Each row is a point on a tangle of strands that fork, close into loops and nearly touch. The rows are in no order.
In the rows, zero is written as 128.
Two points are linked if the straight distance between their rows is under 111. Some points are linked to none.
Q727: [157 119 140  73 109 149 102  73 154 150 162 145  89 106 154  84 183 123
 137 117 137 134 152 109  81 189 100 139 146  87]
Q357: [ 99 112 114 166 166  67 117 115 107  68  93 103  86 137 100 163  91 149
 159 140  66 112 124 152 132 147 110  79  93 160]
Q216: [112 136 131 145  97  92 109  46 121 130 126 136  93 109  83  85 165  67
 106 129  74  77 121 117  84 150  96 128 107 107]
Q9: [118  81 140 176 153 100 127 111 145  78 145  66 110 114 100 141  50 171
 108 151  69 100 132 116 183 132 114  76  98 162]
Q384: [154 145 179 159 140 120 169 152 146 175 144  96 201 158  72 153  79 128
 108 155 116 120 116  84 183  98 119 137 141 159]
Q200: [132 101 127 165 106 164 120 162 143 113 192 100 137 121 116  81 160 177
 140  91 138 125 133 150 189  61 107 118 115 107]
Q491: [ 71 133 101 153  70 104 137 118 115 136  78 136 165 121 128 123 107 101
  99 139 127  44 104 129  87  66 117 139 145 141]
Q174: [ 98 157 137 156 135 134  89 179 121 107 160  99 119 141 106 119 135  95
 118 138 121 150 144 150 175  87 115 173 141 133]
Q397: [106 129 138 152 182  87 128 154 105  67  96  89  87 149 113 184  48 122
 144 137 103 146 128 144 155 156 160 135 115 179]
Q538: [ 86 100 145 167 165 145 112  84 117 126 123 107 128 134 159 188  23 136
  85  98 143 126 131 100 146 136 175  95 107 147]
Q661: [ 97 126  72  71 114 116 125 159 117  92  82 137  82  99 181 119 149  85
  97 141 167 137 128 156  85 151 163 192 146 160]
Q121: [139 114 151 161 133 164 111 159 159 114 214  86 115 122 106  99 138 164
 142 106 125 140 138 144 204  94 118 131 110 110]
Q419: [ 86 133 136 160 113 133  91 120 136  91 187  76  79 123  91 108 100  78
  93 159  75  88 133 146 140 118 115 166 101 131]
Q521: [ 53 153 123 130 122 142  56  80  95 101 139 119  79 109 176 138 156 115
 119 117 154 133 138 140  77 154 136 154 111  81]
Q686: [131 133 135  96  99 155 143 135 135 170 116 155 164 104 166 129 141 144
 131 122 167 128 115  98 112 129 146 163 150 107]
Q643: [154 163 147  90 158  96  86  68 138 145 145 145  80 127 103 110 174  77
 163 143 104 159 149 122  85 209 103 121 137 113]
Q126: [113 141 126 136 114 144 115 151  81 152  84 148 198 139 165 156 179 154
 133  99 198 160 106 116  88 103 141 110 145  80]
Q875: [149 197 166 122 174 117 163 125 125 190  86 131 155 178  98 204 122 118
 138 144 136 171 128 101  81 151 152 127 146 144]
Q25: [137 107 145  93  74 171 130  92 145 192 122 169 170  93 182 115 151 166
 130 109 166 103 115 105  96 133 127 140 149  74]
Q932: [148 138 115  93  78  96 107  81 138 169 149 147 104 107 121  65 186  69
 131 140 122  94 140 122  76 150  95 144 148 113]
Q223: [136 105  89  97  86 116 152 144 128 124  93 167 125 120 145  81 144 104
 117 137 131  97 134 147 100 108 117 150 158 152]
Q350: [ 94 142 119 134  99 132  98 132 124  87 189  92  47 101 112  85 127  65
 101 171 101 113 150 162 126 126 122 186 109 136]
Q631: [113 109 112  63 121 168 121 111 141 120 125 125  90  86 210 132 158 136
 105 108 172 140 122 125  85 185 159 172 124  91]
Q635: [126 118 156 160 161 127 113 148  96 110  99 130 158 174  94 172 110 154
 144  92 138 176 116 142 160 121 140  81 115 126]
Q173: [100 135  71  95  87 103 127 143 120 106  94 146  95 107 151  89 147  65
  99 148 143 103 126 148  80 127 135 177 151 159]
Q84: [118 179 152 144 130 150 127 171 115 168 137 117 181 136 137 153 150 138
 132 123 190 169 111 104 139  98 153 155 138 109]
Q27: [151  74  69 104 104 125 163 153 127  99  91 164 124  86 154 107 160 202
 148 103 136 132 110 144 115 112 130  74 117 129]
Q697: [130 111  89 114 126  99 138 143 129  86 115 133  65 104 139  99 148 134
 142 141 115 135 149 168 106 134 122 122 130 144]
Q31: [108  74 101 150 109 131 161 125 141  92 113  96 128 102 143 130  42 165
  90 111 115  79 125 117 142 103 144  93 111 152]
Q536: [117  97 124 175 163  86 125 151 102  81  95 107 146 178  62 143 123 162
 138 121  73 118 124 170 150 106  91  58 114 154]
Q229: [125  91 104 165 137 104 143 160 115  80 104 117 127 100 120 143  79 193
 153 109 137 164 103 140 194 112 145  61  95 147]
Q947: [142 117 142 142 107 155 154 170 128 136 159 139 181 131 119 103 118 138
 134 115 160 121 111 121 182  74 136 145 139 133]
Q567: [ 89 132  73 131 119  96 119 162 103  60 105 119  61 110 144 106 143 107
 130 146 133 130 142 184 102 116 141 152 123 154]
Q974: [159 161 130 159  98 101 135 141 118 193 105 149 172 173 102 113 214  98
 144 138 134 110 135 156  82  86  77 111 166 122]
Q825: [125 114 155 166 154  95 122 123 133 120 114 119 186 182  56 117 113 127
 113 155  57  80 113 108 151 100  86  96 133 161]
Q158: [125 123 175 132 131 154  92  26 153 164 161 142 123 140 114 134 133 127
 134 126  76  95 139  87 105 151  77  82 111  80]
Q335: [162 157  72 113 112  70 157 185 104 100  75 170 137 149 127  93 160  54
 114 165 123 124 151 169 121 109 112 146 165 176]
Q239: [131 156 161 137 127 128 166 123 147 185 110 100 177 143 118 184  49 114
  96 158 117  94 121  82 112 130 149 144 145 156]
Q618: [ 64 174 132 188 132 130  60 153 118 145 119  94 167 171 115 157 122 126
 104  96 133 153 119 131 146  89 124 122 139 112]
Q214: [110  79 109 143  83 119 159 117 126 100 110 138 151 127 106  85 108 145
 112 123  96  38 124 146 118  71  89 106 135 148]
Q757: [128 127 123 152 154  93 111 135  96 108  89 157 138 171  75 134 167  96
 152 144  88 138 122 161 111 128  87  89 140 135]
Q750: [121 108 132 105 150 143 107  76 154 118 138 120  55 102 167 162  94 156
 135 124 101 133 151 118 104 193 154 107  89 107]
Q261: [ 57 128 127 164  73 147  78  65 120 156 149 120 145 122 137 127 121 117
  92 101 112  53 121 114 111  85  97 121 103  92]
Q454: [ 85 169 140 159 138 125  80 147 122 130 134 103 132 152  99 145 131  95
 120 142 105 142 124 134 141  96 113 147 141 129]
Q844: [187 130 124  87 166 147 186 158 150 121 189 129 123 126 106 135  96 132
 146 156 122 166 132 125 202 154 162 161 106 164]
Q717: [145 101 114 157 143 115 156 172 140  87 154 100 121 106 111 126  68 175
 152 135 135 161  98 131 220 112 151  88  96 154]
Q525: [101  98 124 177 144  99 119 140 119  83 115  98 164 178  66 122 102 149
 101 118  76  85 119 153 158  84  91  85 122 161]
Q807: [103 117 136 173 160 113 143 155 113  75 103  84 122 145 114 167  31 135
 102 121 136 136 110 135 179 123 169 124 123 180]
Q647: [138 132 102 111 161 117 143 190 123  89 152 113  75  92 162 130 138 154
 167 144 147 185 130 158 170 166 172 166 101 140]
Q304: [109 104 110 133  78 165 128 173 106 109 147 134 154 105 167  76 171 153
 125 100 183 106 126 150 134  60 121 169 147 102]
Q171: [183  79  81 108 120 113 193 178 165  95 143 136 103  88 133  89 115 148
 129 154  90 114 133 137 186 113 138 121 119 163]
Q434: [135 125 173 166 131 187 120 138 156 148 197  93 166 138 101 126  80 137
 114 112 145 140 114  97 217 106 135 139 116 126]
Q143: [118 141 113 114  92 136  99 121 105 139 131 142 129 110 170  81 207 116
 127 123 175 131 135 135  72 119  94 156 163  87]
Q632: [155 123 109  48 126 160 159 147 154 159 105 135 124  89 159 157 119  97
  97 155 159 151 118  99 132 176 172 203 126 155]
Q782: [107 117 118 147 123 139 125 170 124  84 144 104 103 121 121 106 120 130
 120 123 127 119 141 157 155  80 129 146 133 142]
Q495: [202  72  96  84 102 124 203 159 167 127 125 165 120 112 140  73 143 137
 125 141 105  94 136 151 156 118 119 132 130 163]
Q656: [153 153 180 160 142 129 136 154 158 180 172  98 180 163  66 131 126 126
 119 150  83 128 133 100 189  90  86 140 144 136]
Q554: [ 85 122 108 116 126 131  84  75 124  99 142 112  38  80 177 149 120 160
 136 125 114 130 157 135  92 177 137 112  84 101]
Q998: [ 97 180 150 161  82 136 120 118 140 199 132 113 154 154 118 125 170 105
 120 131 146  76 126 143  77  81 105 155 149 113]
Q984: [107 124 101 105 148 126 129 167 120  83 121 106  69  84 176 140 125 154
 144 130 155 166 132 152 127 169 179 166 113 127]
Q167: [177 120 135  88 127 158 134 116 140 139 180 149 112 104 156  73 197 144
 149 118 155 152 146 126 120 159 106 159 145  88]
Q654: [146  90 173 152 162 141 140  90 147 122 141 116 150 156  95 139  85 180
 128 100  90 109 128 103 163 119 112  59 111 125]
Q398: [135 193 125 124 137 124 117 169 116 135 155 120 115 113 134 114 174  74
 121 170 144 169 171 138 144 124 113 200 151 137]
Q26: [ 89 126 117 165 144 112 106 209  64  80  91 119 140 158 117 164 132 135
 143 107 181 184 122 176 153 110 166 129 123 140]
Q687: [126 153 180 153 152 140 113  87 134 190 110 128 180 167 124 189 109 152
 129 108 124 132 120  79 119 112 126  76 132 101]
Q148: [158 134 124 114 128 162 155 178 118 124 185 142 162 132 132  98 148 137
 147 130 173 155 119 132 187 100 146 166 128 133]
Q469: [104 151 121 100 136 127 111 121 128 116 112 137  92 117 145 137 123  94
 123 150 132 144 134 122  92 164 145 161 145 132]
Q377: [120 146 145 143 159 155 134 177 127  99 176  83 116 120 112 146  64 118
 122 138 156 167 130 129 206 132 178 183 116 160]
Q17: [103 171 139 130 117 141  77 125 107 147 145 113 126 118 162 114 206 116
 133 129 167 157 135 124  85 124 103 163 156  75]
Q514: [138  99 131 144 138 156 134 117 139 117 156 117 136 116 141 133 103 204
 156  89 159 150 111 118 173 126 154  65  90 110]
Q831: [188 103 142 115 153 156 152 129 146 127 189 145 132 126 120 110 162 202
 191 118 136 172 114 124 166 138 129  74  98 101]
Q589: [117 150 139 153 125 144 115 179  87 156 117 136 209 151 142 158 174 151
 141 102 209 182  94 116 132  97 145 116 132  88]
Q343: [ 82 176 116 148  92  99  87  54 114 152 104 129  86  96 130 124 170  59
 101 125 128  97 120 112  46 154 139 143 107  96]
Q628: [106 114 150 168 126 153  86 115 157 114 201  80 103 138  99 108 126 169
 123  95  82 120 145 145 175  97  87 103 106 103]
Q891: [109  99 129 164 165  76 125 101 130  67 122  87  93 127  96 156  58 156
 123 162  54  88 131 125 144 157 124  85  95 172]
Q302: [ 71 132 141 166  83 150  87  95 136 166 131 109 174 138 138 135 105 134
 100 103 130  80 125 106 129  71 101 117 130 103]
Q502: [170 112 115  74 154  97 105  94 127 117 120 147  68 122 146 104 199 140
 170 110 132 170 150 157  76 210 110  94 136 110]
Q405: [140  84 121 164 151  96 145 163  96  88  91 131 140 156  76 149 129 181
 157 108  95 148 129 166 155 106 105  38 112 139]
Q708: [118 135 183 142 158 151  73  48 152 139 182 115  96 150  97 142 128 121
 132 134  67 120 144 107 134 158  89 102 104  85]
Q736: [157 132 161 117 196 102 129 132 109 109 100 146  86 163 105 173 116 132
 188 136 102 197 139 141 132 194 136 118 119 141]
Q902: [102  97 115 150  89 182 135 151 135 110 162  99 145  99 163 101  90 166
 111  94 194 108 116 125 166  88 170 142 112 121]
Q257: [148 100  92  54 131 135 134 128 126 116 115 139  89  91 200 102 207 133
 123 100 178 156 119 150  82 179 135 155 144  96]
Q802: [117 123 123 117  87 123 112  67 137 120 166 121  66 101 105  70 136  71
 105 148  83  86 136 127  87 159 105 144  99 112]
Q515: [129 119 117 108  88 158 145 159 113 147 131 153 176 104 179  96 168 147
 133 111 191 124 107 126 119 103 135 171 152 100]
Q878: [141  82  99 110  97 138 164 144 127 112 100 161 139 117 145  96 140 164
 135 102 136 101 124 143 107  94 125 117 141 132]
Q102: [148 101 100  85 124 127 129 114 156 106 134 131  52  83 156  94 159 150
 139 128 120 139 149 144 100 168 126 120 123 116]
Q680: [138 128 177 140 131 195 107 136 160 138 227  92 128 111 109 110 113 131
 131 123 129 136 147 104 192 119 125 164 116 103]
Q71: [104 124 141 146 183 104 110 113  94 101  78 120  97 154 146 207  68 166
 163  97 129 170 131 132 129 174 168  85  94 135]
Q997: [ 89 150 143 132 111 182 104 164 114 129 174  98 148  96 172 116 152 127
 120 118 195 145 125 108 144 107 143 198 138  88]
Q542: [190  73  72  60  86 125 178 155 168 122 118 143  86  77 175  74 171 133
 111 136 139 102 140 156 133 132 129 145 125 156]
Q139: [ 86 130 114 160  61 116 125  97 115 159  83 150 184 131 121 117 143 126
 119 121 127  45 104 142  83  60  85 109 148 119]
Q741: [ 91 129 124 132 104 181 121 160 120 119 153 107 155  99 171 121  98 134
 108 107 203 132 113 108 150 110 175 178 124 113]
Q860: [114  94  78  60  98 147 152 171 140 109  84 128  97  88 180 133 109 102
  81 140 158 108 118 136 107 141 177 197 127 167]
Q524: [ 62 137 116 134 116 144  74  91 113  91 146 106  66 108 153 137 123 129
 114 120 128 108 146 144  94 134 140 133  95 108]
Q117: [180 125 116  75 157 146 148 144 118 125 164 149 119 116 167 102 196 146
 159 123 171 185 121 148 130 180 136 148 128 101]
Q55: [146 117 126 111 135 137 103 109 101 130 100 168 134 137 144 114 198 145
 156 106 153 164 135 135  76 155 104 102 149  87]
Q616: [ 99 117 102  75 137 138 110 118 132  95 110 117  56  86 199 144 142 142
 123 122 157 155 132 147  87 194 164 158 118 112]
Q426: [143  92 108  90 146 137 150 124 159 111 110 131  96  93 163 162  91 188
 144 116 125 148 107 113 146 170 183  93  98 133]
Q222: [147 105 115 106 149 110 172 153 120 100  90 153 130 143 115 127 102 124
 126 135 105 124 122 131 124 123 141 123 142 165]
Q226: [133  83 144 100  61 170 130  86 162 159 148 143 133  92 146  89  89 129
 104 137 106  61 138 125  98 130 101 145 124 100]
Q863: [129 137 115 109 150 119 153 181 109 103  96 146 137 135 122 144  94 113
 122 134 140 153 116 130 143 120 170 154 143 164]
Q813: [120 184 134 143 148  87 169 113 139 170  85 115 145 161  95 170 103  71
 106 171 106  84 111 107  66 151 143 148 144 169]
Q232: [ 83 144 165 157 171 131  57  65 125 119 156 109  94 160 113 173 104 123
 133 115  80 125 138 124 140 157 113 104  97 107]
Q359: [167 111 142 120 145 127 156 142 124 121 112 163 150 149 101 116 139 135
 145 129 113 140 128 126 134 112 114 105 147 138]
Q316: [133 187 160 133 156 121 153 115 142 177 102 109 149 153 109 192  92 105
 122 158 118 125 129  90  93 146 148 135 147 150]
Q908: [ 74 157 140 129 118 170  76 130 106 125 163 100 126 100 191 127 169 127
 116 111 187 149 130 117 107 119 132 181 138  61]
Q498: [181 115 125 100 155 106 114 123 101 121 107 170 106 148 121 112 203 122
 174 122 134 183 154 158  91 187 107  90 148 109]
Q533: [108 164 163 173 124 120 116 109 152 187 128 101 176 176  95 155 130 123
 119 133  94  87 115 109 119  92  97 111 139 116]
Q617: [190 125  80  96 134  69 153 162  99  96  77 180 123 157 121  89 180  80
 140 145 112 139 154 178 110 146 109 107 156 166]
Q593: [ 82 123  68 118 121 103 138 188 106  57  86 112  72 101 157 127 101 118
 114 140 142 126 133 177 112 112 174 164 133 170]
Q530: [154 161 122 159  88  83 150 149 123 176 118 145 168 159 106  89 189  82
 129 158 118  84 137 161 109  70  67 134 164 141]
Q926: [138 139 172 134 124 148 124  88 129 197 105 159 193 141 148 165 128 171
 143  92 154 131 113  76 109 111 138  84 132  84]
Q83: [105 191 105 147 127  84 164 141 123 155  77 120 136 149 104 151 125  51
 104 169 126  87 113 132  66 120 143 166 149 175]
Q346: [165 149 128 110 116  93 167 116 137 195  70 164 161 152 119 131 155 107
 141 143 128 117 121 119  66 138 109 111 170 142]
Q549: [118 110 145 154 137 141 126 139 137  97 145  97 127 137 100 123  90 136
 117 120 106 113 133 133 167  91 121 123 130 140]
Q152: [100 146 111 140 111  93 129  61 125 149  64 159 139 127 123 140 134  91
 115 132 105  73 101 107  53 140 115 106 126 123]
Q119: [108 107 118 179 137 121 119 190  89  88 104 113 146 159 100 149 129 160
 142  94 154 168 119 177 167  92 142  92 112 137]
Q170: [ 49 133 131 170 125 144  57  48 112 150 151 119 116 129 136 159 115 112
  92  95 104  80 131 108 106 112 111 104  89  98]
Q748: [189  93 121  70 145 122 138  95 167 129 131 146  66 101 142 103 171 161
 158 120 106 152 145 133 107 190 116  96 126 117]
Q637: [167 130 173 130 184 133 162 139 140 116 166 122 146 157  79 163  59 151
 147 131 134 174 102 110 204 151 160 115 104 158]
Q282: [101 107 148 156 117 157 110 110 135 126 143 100 149 136 122 131  79 139
 101 104 124  97 133 110 152  94 123 117 127 120]
Q89: [124 129 102  89  64 110 105  98 126 156 125 148 119 101 164  67 191  98
 122 126 157  99 130 137  62 139  97 153 161 105]
Q699: [124 114 127 120 111 118 146 101 141 125 116 143 130 134 106 107 105  99
 113 157  85  76 124 113 103 127 102 130 139 143]
Q871: [180 113  83  66 149 140 169 174 128 111 160 143 119 109 183 115 186 164
 162 140 177 183 102 157 153 165 156 133 107 126]
Q237: [136 154 130 130 161 150 136 194 110 103 190 110 140 131 122 129 123 128
 148 139 177 185 126 145 209 120 166 175 108 150]
Q215: [129 176 147 175 128 128 103 183 133 182 151 107 177 178  91 134 171 130
 128 122 115 156 131 135 150  73  96 137 152 112]
Q957: [207 131 134  94 110 105 183 131 143 199 103 189 175 140 124 102 169 124
 144 141 127 128 130 119 120 127  97 122 170 134]
Q69: [220 147 121  68 132 121 192 128 163 193 139 161 152 119 116 117 148  99
 128 166 115 158 153 103 165 163 118 178 142 149]
Q307: [ 83 161  92 148  99  91 145 143 115 131  68 135 146 132 122 136 114  74
 103 158 129  78 103 131  78  92 135 154 154 160]
Q147: [ 93 111 115 139 133 123 138 118  99 104  66 138 157 146 140 160  66 145
 108  94 139 110 117 120 114 103 157  92 131 148]
Q929: [118 120 164 121 126 178  92  58 144 152 160 139 120 121 151 139 113 142
 130 109 117 114 153  85 108 146 123 112 118  82]
Q41: [160 134  94  93 112  58 112  90 122 126 123 164 101 121  98  63 200  56
 145 126 105 106 139 143  74 155  97 116 146 132]
Q122: [188 115 167 111 147 172 137 125 131 149 179 165 168 148 115 110 175 173
 182 109 145 163 114 111 156 124 115 102 120  93]
Q778: [148 128 179 146 132 128 168 129 147 169 123 103 195 145 100 166  39 129
  95 155 114 102 112  64 159 121 138 131 142 154]
Q856: [142 159 169 158 143 136  99 144 148 171 166 117 159 169  84 126 163 123
 136 135  85 149 134 116 164  94  78 124 146 109]
Q886: [112 163 146 144 146 122  84  78 119 153  94 148 139 158 111 161 167 115
 152 129 110 145 124 114  80 143 101  84 131  96]
Q349: [ 96 166 164 156 163 130  69 112 130 127 146 103 114 155  96 160 120 104
 134 141  86 145 129 129 147 138 110 132 123 117]
Q478: [115 133  92 104 154  97 156 184 111  77  83 131  88 125 134 149  79  94
 114 154 121 143 132 161 131 144 173 175 142 190]
Q639: [166 146 112 115  98  88 139 127 133 121 163 143 108 128 109  49 169  55
 119 166  94  94 165 148 135 120  79 155 148 148]
Q103: [134 141 153 167 107 131 134 181 128 167 140 120 197 151  99 114 139 132
 121 118 138 129 114 123 179  53 107 138 147 126]
Q68: [ 99 128 100 144 152 100 136 211  76  72  88 118 113 132 141 160 104 137
 147 115 179 180 116 167 151 124 188 150 112 159]
Q144: [119 180 181 159 141 137 128 103 138 207 107 117 184 202 107 183 141 127
 131 109 130 109 122 115  82 108 119 110 144 117]
Q917: [ 77  96 129 155 154 126 121  68 107 138  91 135 161 142 152 186  40 139
  85  96 131  91 121  87 111 118 151  79 121 144]
Q931: [153 174 126 103 153  73 105  84 127 157  99 153 105 135 104 123 180  63
 155 142 116 146 134 127  68 196 111 111 145 129]
Q95: [155  73 152 127 134 153 156 101 165 119 151 101 134 120 126 141  31 154
 100 131  81  87 135  92 143 152 144 103 102 135]
Q51: [159 150 131 150 105 120 109 152 103 182 117 147 170 160 128 109 232 124
 147 132 155 147 141 144  90  94  75 113 169  91]
Q474: [ 59 174 107 135  98 123  64  74  98 119 123 126  86 101 154 117 182  78
 113 130 151 120 122 131  59 149 133 157 114  93]
Q347: [ 80 184 142 174 114 140  95 165 121 169 115  92 178 163 131 160 144 128
 111 108 165 142 119 126 114  74 136 145 145 112]
Q65: [114  95 114 156  84 166 119 157 117 109 157 115 153 112 136  79 168 184
 132  76 161 107 130 153 150  50 108 125 122 107]
Q134: [167 187 168 127 176 123 136 139 119 183 122 142 157 154  97 184 161 126
 158 149 142 207 133 107 120 152 135 129 138 118]
Q322: [155  98 115 115 141 139 141 141 141 108 160 137 130 101 139 125 121 215
 186 119 150 178  95 123 183 142 148  61  88 111]
Q487: [154 109 180 135 148 161 124  88 153 137 160 131 138 151  95 124 127 159
 147 107  89 124 139 105 151 122  94  88 126 100]
Q300: [153 134 188 152 169 157 131 132 145 137 182  94 153 147  78 150  64 127
 118 133 115 155 119  92 215 137 134 136 121 141]
Q534: [104  97 112 144  61 133 128 111 104 124 105 159 164 129 121  85 155 149
 126 102 124  57 123 158 101  55  71 107 145 122]
Q161: [133  83  81  90 103 147 176 175 155 105 110 129 112  91 164 125  98 144
 108 121 147 107 110 133 137 116 178 156 120 161]
Q329: [125  77  75 114 105 124 167 151 150  88 100 120 108  79 147 120  81 173
 115 123 112 103 117 127 145 107 154 102 117 150]
Q787: [ 98 138 130 136 139 130 131 146 106 116  79 132 157 135 134 167  70 126
 108 109 160 143 108 108 134 109 174 123 139 145]
Q427: [179 159 119 117 135 124 152 175 117 104 154 149 119 128 125  88 164  94
 131 157 125 157 169 156 170 119 116 176 142 150]
Q244: [123  90  97 155 134 106 141 147  95  88  80 136 139 113 119 153 108 201
 152  91 130 154 118 145 146 114 134  38 101 132]
Q786: [168  86  78  53 113 137 165 156 140 118 114 140  98  83 199  92 199 134
 121 117 180 135 120 157 119 156 145 167 129 132]
Q657: [120 141 105 126  96  94 140 105 122 158  59 168 154 137 129 120 158  99
 131 134 130  95 110 124  57 112 108 109 159 133]
Q581: [ 92 165 128 162 112  89 101  38 119 154  90 143 107 116 106 140 157  74
 104 121  96  82 114 105  57 146 118 116 103  99]
Q59: [128 151 167 107 140 166  93  79 153 162 157 130 106 114 144 148 118 115
 127 143 120 143 151  81 108 177 130 143 129  89]
Q896: [176 125 131  88 178 126 180 156 148 114 156 137 131 146 105 169  69 155
 153 140 143 179  96 124 190 166 180 124  98 173]
Q887: [127 132 116 122 123 126 115 139  85 136  65 173 167 149 140 145 183 137
 146 118 163 162 121 127  69 128 127 100 154 105]
Q948: [101 129 102 104  82 129 108 103 131 103 156 109  53  90 128  77 120  53
  95 158 110  96 141 141  82 157 138 179 108 131]
Q934: [132  96 146 112 130 141 138  77 155 132 130 129 137 134 124 141  61 119
 100 149  79  74 127  89 104 156 124 115 125 133]
Q326: [ 54 159 137 170 142 129  43  56 113 130 152 118  93 142 115 158 137 102
 111 109  89 112 126 128 116 142 119 122  85  90]
Q783: [174 119  87  91 129  63 137 117 120 110  94 175 108 144 107  78 182  74
 145 132 101 118 143 160  87 159  94  96 150 150]
Q175: [167  89 103 101 147 116 167 136 141 104  92 154 107 107 135 134 130 186
 155 116 109 148 115 136 124 150 144  75 116 131]
Q379: [165 156 158 125 161 127 135 150 116 149 126 156 153 147 101 144 157 119
 152 142 132 181 132 114 140 128 120 128 145 128]
Q718: [ 85 125 123 162 168  99 101 101  93  86  90 108  92 145 129 186  82 150
 149 106 102 129 134 151 123 149 136  80  96 141]
Q655: [ 95 151 152 132 172 129 102 134 115  94 123  98  89 134 128 183  61 110
 136 136 121 159 139 127 150 167 169 159 123 150]
Q541: [111 172 166 113 168 150  91  70 142 173 127 128 112 126 160 197 100 112
 126 142 125 156 143  74  91 192 156 129 124 100]
Q563: [155 121 168 131 122 167 119 108 126 167 139 159 183 140 131 126 164 175
 160  95 153 146 114  96 131 109 114 101 135  78]
Q959: [145 103 139  81 118 174 141 109 156 149 127 148 135 109 162 139 103 143
 119 117 136 120 123  89 119 161 157 145 124 113]
Q104: [202 154 134  83 166 136 174 137 149 150 168 149 130 126 103 131 124  97
 134 173 108 186 161 108 184 172 135 184 129 151]
Q319: [ 99 131 148 167 122 106 124 112 131 150 103 112 187 164  93 143 101 125
 108 136  95  75 104 102 132  82  97 100 141 138]
Q954: [162 166 121 115  79 101 152 135 145 181 150 134 129 118 123  83 157  68
 116 176 123  98 161 137 116 118  91 176 161 145]
Q801: [132 107 166 151 133 156  97  91 158 130 190 111 124 154  84 102 152 159
 135 107  68 113 144 133 157 106  62  91 118  94]
Q506: [185 143 121 110 125 111 166 152 138 111 159 143 111 132 110  71 142  78
 118 170  91 122 175 145 164 121  91 165 147 161]
Q548: [141 105 136 101  72 136 152 102 161 175 129 154 145 106 129  93 102 107
 110 157 106  68 129 122  99 132  97 148 154 126]
Q663: [218 127 127  74 121 135 188 137 148 181 141 189 172 131 125  99 156 129
 148 145 134 146 131 112 165 142 117 150 142 140]
Q32: [132 193 132 127 104 133 140 150 139 182 160 106 126 118 133 119 160  79
 114 169 154 128 166 128 110 112 115 206 155 136]
Q165: [132 108 119  81 149 156 146 130 151 116 113 132 102 106 164 168  89 146
 116 116 143 142 114 115 130 175 197 144 110 139]
Q75: [157 115  75 100 138 124 154 193 125  82 168 127 109  83 180 101 163 173
 170 152 163 179 107 160 180 140 157 136 103 124]
Q943: [119  88 140 110  58 180 118  89 144 156 155 149 141  93 165  86 133 160
 122 107 144  81 142 124 108 111 111 148 136  77]
Q160: [161 103 106 136 141 113 185 187 146  84 153 108 111 106 112 108  84 150
 129 147 107 125 130 141 195 101 147 121 118 165]
Q497: [ 86 156 147 161 161 129  95 170 105  88 139  72  94 132 119 170  63 104
 124 130 144 168 135 145 184 136 165 181 120 161]
Q186: [131  82 116 126 120 103 168 107 135  96 102 144 141 144  92  97 105 133
 114 149  70  56 122 130 106 115  97 100 133 161]
Q946: [115 124 153 101 179 146 100  58 137 133 124 139  82 126 159 190  73 131
 129 120 101 143 145 100 100 201 164 109 106 115]
Q588: [134  72 129 155 131 127 160 118 155  92 141  87 127 101 119 132  36 172
 100 130  93  95 127 103 166 126 137  81 105 149]
Q894: [118 109 122 165 121 170 137 146 139 107 168  95 141 117 139 113  95 189
 135  99 188 148 100 129 194  96 158  97  94 129]
Q354: [138 166 149  82 135 122  76  72 134 150 154 131  83 109 148 103 194  97
 148 134 140 164 152 115  73 204 105 143 145  87]
Q190: [146 165  92 148  94  68 158 166 112 143  89 151 156 146 113  88 175  61
 121 171 121  88 138 162 106  77  92 142 164 164]
Q114: [114 123 158 155 178 122 105 122  89 115  87 139 144 167 129 203  78 161
 144  82 159 185 113 126 149 148 172  81 101 129]
Q508: [104 122 144 156 150 143 131 122 119 112 110 107 146 136 138 176  25 121
  83 112 151 138 113  98 160 132 182 126 125 160]

A fork is a point with three links, a tip a point with one. Leave the first point through the second and follow the links. Name the first fork or tip that comes.
Q104 / Q69 -> Q581
Q343 / Q474 -> Q232
Q831 / Q322 -> Q51
Q616 / Q984 -> Q931
Q102 / Q748 -> Q454
Q699 / Q186 -> Q316

Name the points in between on the shortest way along the links from the first point to the second, in order.
Q946 / Q302 -> Q541 > Q59 > Q929 > Q158 > Q708 > Q232 > Q326 > Q170 > Q261
Q581 / Q896 -> Q152 > Q657 > Q346 > Q957 > Q663 > Q69 > Q104 > Q844
Q322 / Q786 -> Q831 > Q122 > Q563 > Q926 > Q687 > Q144 > Q533 > Q319 > Q825 > Q525 > Q536 > Q405 > Q244 > Q229 > Q717 > Q160 > Q171 > Q495 > Q542
Q71 / Q27 -> Q718 > Q357 > Q891 > Q9 > Q588 > Q31 > Q329 > Q161 > Q860 > Q661 > Q173 > Q223 > Q878
